A landscape with many peaks, sampled at points; each row gives a point and its height.
A climber steps from a point to the highest of its 2 nearest points, and stops where none of them is higher. Distance is the straight distance between rows; heights are no part of it.
J_134: [  6  17 -31  40  -4  -9  50 -22   3 -17  34  -2   0  21  -6 -34 -31  -8
 -20  -1   4  34]  (h 746)
J_260: [ 35  18  11 -26   1  -5   6   6  20  -8  -3  -5 -10   0 -36  16   1 -29
   0   4  27  39]  (h 389)
J_451: [ 11 -20  63 -29  -4   1 -45  14 -17 -18  37  15   0  11 -10   2  12 -13
  -8  -5  13  47]  (h 650)
J_147: [ 12 -21 -59  45  35   1 -20   4  16 -33 -34 -29 -10  -1  -6 -29   3   5
   2   5   1 -49]  (h 319)
J_185: [ 50  32 -23   4 -37   3  21   8  23  37 -12  16 -23  -3 -32   0   4   3
  25   4   5   9]  (h 474)
J_477: [ 24  21  31 -14   6 -13 -10 -22 -11 -12  13   4  -6  15   1  12  -2 -30
 -11   0 -22 -11]  (h 295)
J_724: [  3 -24  19  -6  17 -11 -38  38 -42 -26   9 -11  11 -51  29   2 -13  19
  12 -18  10 -12]  (h 257)
J_240: [ 70   2   5  52   7 -17   7  15 -29 -22 -57  -4   1 -27  19   1  -6  -7
  19  -4  -4 -17]  (h 395)
J_824: [-33 -16   6 -24  23  10  -8  14   8 -15  -4  19   2  -9 -23  -8  -6   9
 -16 -32  26  54]  (h 660)
J_188: [-10 -15   1 -42 -14   5 -33 -11 -11  -2  30  -8  18 -23  39 -30 -46   3
 -14 -26  48  12]  (h 743)
J_367: [  9  51  32   5  11  -6  -9  -4 -11  -6  13   9  -7  14   5  11  16 -16
 -14  -7 -60 -51]  (h 328)
J_609: [ -4  -1 -38  52 -15  11  29  -2  42  23 -42  14 -22  10 -15 -16  12  23
  -3  29 -35 -26]  (h 267)
J_924: [-50 -32 -27  -9  35   1 -21  -6   8  -4   8 -21   2 -11  44 -24   8  21
 -11  15 -49 -62]  (h 291)
J_750: [ -6   7  34 -58 -23  -8 -19 -15  -1 -20  19 -28 -16  14  -7   2   3 -25
  25   4  26  17]  (h 718)
J_515: [ 15  52   1 -13 -35 -12  30 -36 -11   2  46 -10  -7  44 -14  11   3 -43
  15  25  23   7]  (h 117)
J_757: [ 37  12  25  32   9   6 -32  35 -35 -27 -22  29   5 -10 -29  10  -8  -9
   8 -48  24  22]  (h 713)
J_233: [ 31  17 -38  55  -2   5  12  -8  27   2 -33  11 -17  14 -15 -12  10  -3
  -5   8 -27 -25]  (h 296)
J_171: [ 15 -23  45 -47  -8  16 -24   7  -9  24  43   7   9   5  -6  13 -12   1
 -17  25  46  45]  (h 622)
J_18: [ -7 -14  77  -5   6  -2 -14  35 -22  12  13   4  13 -29  39  35  25  11
  20  19 -53 -12]  (h 473)
J_971: [-33 -18 -19 -15  23 -16 -28  23  -8 -30  17 -32   8 -35  45   1   9  11
  -2   4 -45 -58]  (h 282)
J_67: [ -1 -20  48 -51  21 -15 -40  21   1 -30  12 -22  -6 -10 -14  17  22 -15
  23  -2  11  18]  (h 680)
J_828: [ -3 -17  59 -32  36 -16 -12  -9 -23  31  41  13  13 -10  21  22  12   0
 -35  29 -20  18]  (h 513)
J_309: [ 13  49  14   8 -35  15  10  -5  17  -9  17  33 -16  28 -48   2 -15 -14
   0 -30  -4  43]  (h 586)
J_738: [-14  22  23  10  37   8  -3  28  21  45 -25  -5 -13   8 -16  38  58   0
  26  17 -48 -43]  (h 423)
J_932: [ -9  35 -32  20 -79  -2   9 -28 -16   4  28   1   0  33  27 -24 -22  -4
  22   7  10 -19]  (h 71)
J_144: [ 24  53  21  26  23   0 -11  21  -5  31 -11  11  -8   3 -20  31  35 -11
  10  -1 -34 -42]  (h 375)
J_336: [-30   7 -23   9   6  24  -9  -3  -1   4  -2  37  13  -3  -1 -15 -14  27
 -43 -34 -16 -24]  (h 654)
J_73: [ 29 -21  17  25  29 -13  14   8 -38  13 -27  -4  21 -41  44  -1 -13  15
 -12  16  -4  -4]  (h 489)
J_449: [ -3 -27  -7  27  -9   9  42  -2  32  38 -47   5  -3 -16  25  -6   5  29
   7  44 -39  -9]  (h 236)
J_792: [ -1 -37 -11  22  40 -18  10  -8 -18  14 -12   5  22 -30  38 -25 -12  17
 -38  11 -10   9]  (h 515)
J_195: [ -5 -27  44   5  51   4 -18  27 -34  22  23  17  14  -3  -3  37  22  15
 -26   8   1  12]  (h 496)
J_84: [-54  32   0 -16  -6   3  22 -24   1  -5  37  -3 -11  55 -19   9  17 -19
   8   1   7  25]  (h 792)
J_292: [ 50  25  -4  -5 -19   7  -7  19   9   3 -22  -5 -25 -12 -29   4  -2 -14
  42  -7  33  16]  (h 425)
J_648: [-42 -17   6 -29   7   3 -14  19  18 -26 -33   5 -13  -2 -28  -8  28   3
  20 -27   8  28]  (h 689)
J_974: [-10  29 -12   2 -23  18 -26   6 -10 -17  -5  36   0  -1 -12 -17 -15  14
 -16 -59  -7 -23]  (h 704)
J_294: [-21 -29  49   0  41  26 -21  30 -14  26  14  16  11  18 -31  64  48   8
   1  12 -16  17]  (h 480)
J_137: [  6  -6 -14  14   7  26 -24  30 -25 -15 -28   3   1 -18 -23  12 -13  15
  11 -44  41  -7]  (h 788)
J_100: [ 28 -21   6   0   2 -26   0 -26   3 -38 -13 -45  -4   2  33 -42  -4 -36
  18   8   6  11]  (h 163)
J_695: [ -7 -10   3  -2  22 -12 -31  42 -18 -32  20 -30  13 -53  39  13   7   9
  19 -16 -22 -55]  (h 271)
J_865: [  7  32   5 -19 -25 -20   0 -34 -16 -14  32 -41  -3  28  27 -10   6 -35
  20  24  14 -27]  (h 102)
J_787: [ 46 -16  29  50  39 -29  14  13 -36 -11 -29 -14  23 -30  33  16   0  -5
   9  -3 -13 -10]  (h 452)
J_587: [-32  21 -41 -29 -32  35  17   7  44  10  13  -7 -11   5 -49  -1 -21  23
  16 -11  13  22]  (h 599)
J_428: [ 32  -5  25 -51 -49   4  -2  -8   9  40  23   3   0  -6   9  17 -23  -9
  10  32  38  15]  (h 662)
J_313: [ 36 -24   8 -29   8 -28  21 -24  14 -13 -22 -36  -8  -1  18  -5   6 -27
  15  40  21  28]  (h 148)
J_917: [ 10 -26  -5 -42 -43   4 -17   7   0  31  -9 -10  11 -23  15   5 -25  13
  15  16  33 -11]  (h 717)
J_356: [-28  18  21 -46 -25  15 -10 -11  21 -14  29  -3 -25  37 -36  14  11 -26
  15  -8  25  39]  (h 755)
J_537: [  4  29  -6 -11 -24  -4  51 -23  14   6  38 -36   2  24 -15  -5 -26 -23
  15  32  26  51]  (h 129)
J_737: [ 14  36 -14  -1  29  -1   9  -9   4 -32  16 -15  -2  36 -36   8   5 -50
 -17 -16  20  31]  (h 366)
J_157: [-34 -30 -33   8  32   3 -16   3  16 -13 -33 -27  -3   0  10 -24  10  11
  -7  15 -34 -52]  (h 302)
J_815: [-25 -41   9  12   0   2  29   6  21   6 -55  17  -2 -20  18 -15  23  25
   6  20 -21  21]  (h 213)
J_342: [-12 -43 -17  19   2 -20  14 -20  33 -42 -33  -7 -13  -5   9 -45  10  -9
  -1   6  -9  41]  (h 188)
J_808: [ 23 -10 -52  38  27 -11  -5 -25  25 -37  -4 -20 -13  26 -12 -35 -24 -23
  -6   8  10 -10]  (h 337)
J_329: [ 14   1  39  -1  -6   2   7  10  -5  21 -28  11  -4 -13   4  13  20  10
  20  14 -13  -8]  (h 620)
J_747: [ -4 -37  27 -29   7  -6 -21  -9 -29  11  12  13   8 -48  37 -26 -24   8
 -20  -8  23  42]  (h 785)
J_214: [-26  12 -43 -24 -49  24   2 -10  38 -14   6 -23 -27  13 -22 -12  -4   7
  33 -12  29  17]  (h 574)
J_995: [  7  17 -27  -5   9  -7  12 -25 -12  21  39   5  22  16  12   0 -27  -7
 -43   4   9 -26]  (h 824)
J_749: [ 55   7  -1   3 -22  -8  14   4   2  58 -20   5 -13 -18   1  25  16   9
  32  31  17 -20]  (h 542)
J_861: [-24 -28  43  13  12  -3 -20  30  -3 -21 -37  -5  -2 -13 -21  24  36  -4
  53 -24   4  17]  (h 742)
J_119: [  3  35  39   6  -6 -21  11 -33  -8 -14  23  19  -2  34   5   4   6 -31
 -18  -8 -15  22]  (h 277)
J_61: [ 26  19 -38  36 -22   8  46  -6  14   6   8  20  11  10 -25 -21 -45  22
 -21  -6 -15  29]  (h 697)
J_662: [ 49  16 -27  59  12   1   2   9   0   0 -46   2 -12 -11   2  -9   2   7
  10   3 -19 -43]  (h 333)
J_279: [-39  -9  11 -31  44   4  24  -7  11  29  10   4   4   8 -10  30  21  11
 -36  21  -9  -1]  (h 583)
J_647: [ 22  32  12  32  -1 -19  20 -21  -4 -22  -2  40   5  25   1 -20   0 -27
 -29 -28 -19  34]  (h 255)
J_872: [-13 -34 -13 -23  16  12 -31  38 -10 -25 -31 -34  -1 -32  -8   5  -1  13
  30 -22  52  -4]  (h 851)
J_223: [-17   9 -37  33  26 -11  28 -36 -21 -14  40 -10   8  30  19 -14 -12 -15
 -40  11   6  -8]  (h 784)
J_491: [ 20   2  -8  48  -9  10  32  14  -3  16 -31  39   6  -7 -13   1 -11  24
 -11 -15  -8  19]  (h 624)
J_376: [ 21  12 -48  16  41  -7   9 -13  15 -45  -2 -15  -9  27 -30 -20  -3 -36
 -25 -13  26  20]  (h 352)
J_448: [-11  23 -39  53 -56   1  -7 -30   1 -26  14   5  -6  36  20 -44 -29   4
   8  -8  -6 -30]  (h 55)
J_492: [-36 -20  31 -11  51 -11   6  10   5  18 -17  -7   9 -12  20  16  39   5
 -19  14 -35  -1]  (h 561)
J_236: [-34 -47  -8   2 -11   3  28   8  25 -18 -45  22 -10 -22   3 -36   8  22
   4  -2  -9  49]  (h 200)
J_705: [-21 -24 -46 -23 -18   2 -44  -2 -13 -10   2 -12  23 -22  29 -37 -47  11
  -7 -36  34 -22]  (h 705)
J_435: [-42  -9 -38 -21   4  22  27 -13  38   8   4   2  -4   8 -24  -3   6  21
 -10   1   2  11]  (h 625)
J_411: [-48 -12 -21 -12  15  26 -15  14  -5  29   4  20  16  -8   2  13  -2  34
 -31 -16 -11 -39]  (h 626)
J_68: [-69 -13 -26 -40  16  18  14  -1  25   1  18  13   0   8 -30   0   4  23
 -22 -24  17  28]  (h 640)
J_92: [ 42  28 -18 -18 -26   1  -6 -17 -10  43  29   2  22   3  -1  26 -22 -15
 -17  10  26 -34]  (h 756)
J_127: [ 35  24  30  10 -21   9 -25  20  -2 -19  -9  41 -18  15 -39   1   9  -9
  11 -35  -2  30]  (h 645)
J_803: [ -4  -6 -38 -19 -69  13  10 -18  31  10   7 -21 -13   7  17 -25 -28  -1
  40  19  26  -4]  (h 539)
J_533: [  3  40  -9   7 -61 -12   1 -30 -19 -12  22 -31  -6  39  28 -26  -3 -26
  38  21   1 -33]  (h 88)
J_590: [  4 -28  14 -12 -12   2   0  10 -25  50  -2   3  32 -29  18  30  -8  30
  -6  30  22 -22]  (h 779)
J_649: [ 13 -32  15 -18   3   1  -7   2 -26  36  16  19  33 -37  24  14 -29  23
 -25  -2  29  12]  (h 828)
J_673: [  2  -8  44  -2 -10  20 -19  25  -8  15 -12  17  -9 -10 -28  35  22  11
  34  -9  -4   3]  (h 678)
J_352: [ 32  13 -40  -2 -49   0  27 -15  10  62  17  11  17   2   3  27 -27  17
 -10  23   3 -31]  (h 681)
J_170: [ -6  10 -12  -5 -19   5 -38  16 -14 -25 -15  -5   8 -14  12 -14  -9  10
   7 -43 -22 -58]  (h 790)
J_256: [-41  -4 -35 -25  44  10   7  -5  -1  36   8  -6  14  12  -9  33  18  16
 -34  13  -3 -46]  (h 601)
J_254: [  1 -24  67 -28  13 -22 -12  11 -20  21  23   7  13 -26  39  22  16  14
  -1  30 -25  -4]  (h 497)
J_287: [ -5 -27   4  -9  37   3 -13  20  -3 -27 -36 -40  -9 -26 -10  28  23  -6
  42 -15  29  -4]  (h 805)
J_270: [-61  37 -39  22  -8  -2  34  -8 -10 -26  41 -13  -8  50 -21 -21   0  -3
  -9  10   3  17]  (h 763)
J_571: [ 22  42   7  16 -27  15  27   8  14  31  15  52 -14  13 -57  19 -14   9
  -9 -15 -14  40]  (h 543)
J_916: [ 22   8 -29  50 -37   3 -16 -14  -5 -27 -13  21  -2  18  22 -40 -29   1
 -11 -20 -32 -42]  (h 37)
J_379: [ -7  -9  21   5  44 -24   9 -19  -8  10  -6   2  11  -5  30 -10  19  -5
 -30   9 -36   2]  (h 538)
J_686: [  3 -18  -3 -27  -6 -16  43 -30  23  -1  21 -38 -11   4  21  -8  -6 -20
   5  45  33  46]  (h 138)
J_601: [ 17  23  20  29   2  12  17   8  -8  21  -6  52  12   3 -24  21   8  15
 -31  -7 -25   8]  (h 567)
J_702: [ -9  -6  -2  16  -2 -22  18 -31  20 -36  -7 -15 -17  17  19 -37   7 -24
  -3  12 -19  22]  (h 177)
J_440: [-17 -11 -45  -4 -16   8 -44   7   2 -27  -4 -12   9 -17  21 -27 -26  16
 -10 -41   3 -53]  (h 732)
J_821: [-43  -8  36   1  48   9 -10  26   9  18 -19  -8  -2   4 -34  61  49   7
  28   3 -32  -8]  (h 458)

Call two points neighbours if one is among the 2 nearest of the other. Go from one point of each pair to the other, from neighbour to neighbour, staying as high as possible. Name the lowest point that can't be avoided.
J_828 / J_872 -> J_18
J_84 / J_649 -> J_171
J_649 / J_170 -> J_705
J_995 / J_872 -> J_571

Two climbers start at each pair of points below. Name the first point that both come to, or write none.
J_491 / J_329 -> none
J_171 / J_824 -> none
J_292 / J_309 -> J_872
J_695 / J_18 -> J_329
J_214 / J_260 -> J_861
J_662 / J_601 -> none
J_379 / J_119 -> none
J_451 / J_737 -> none
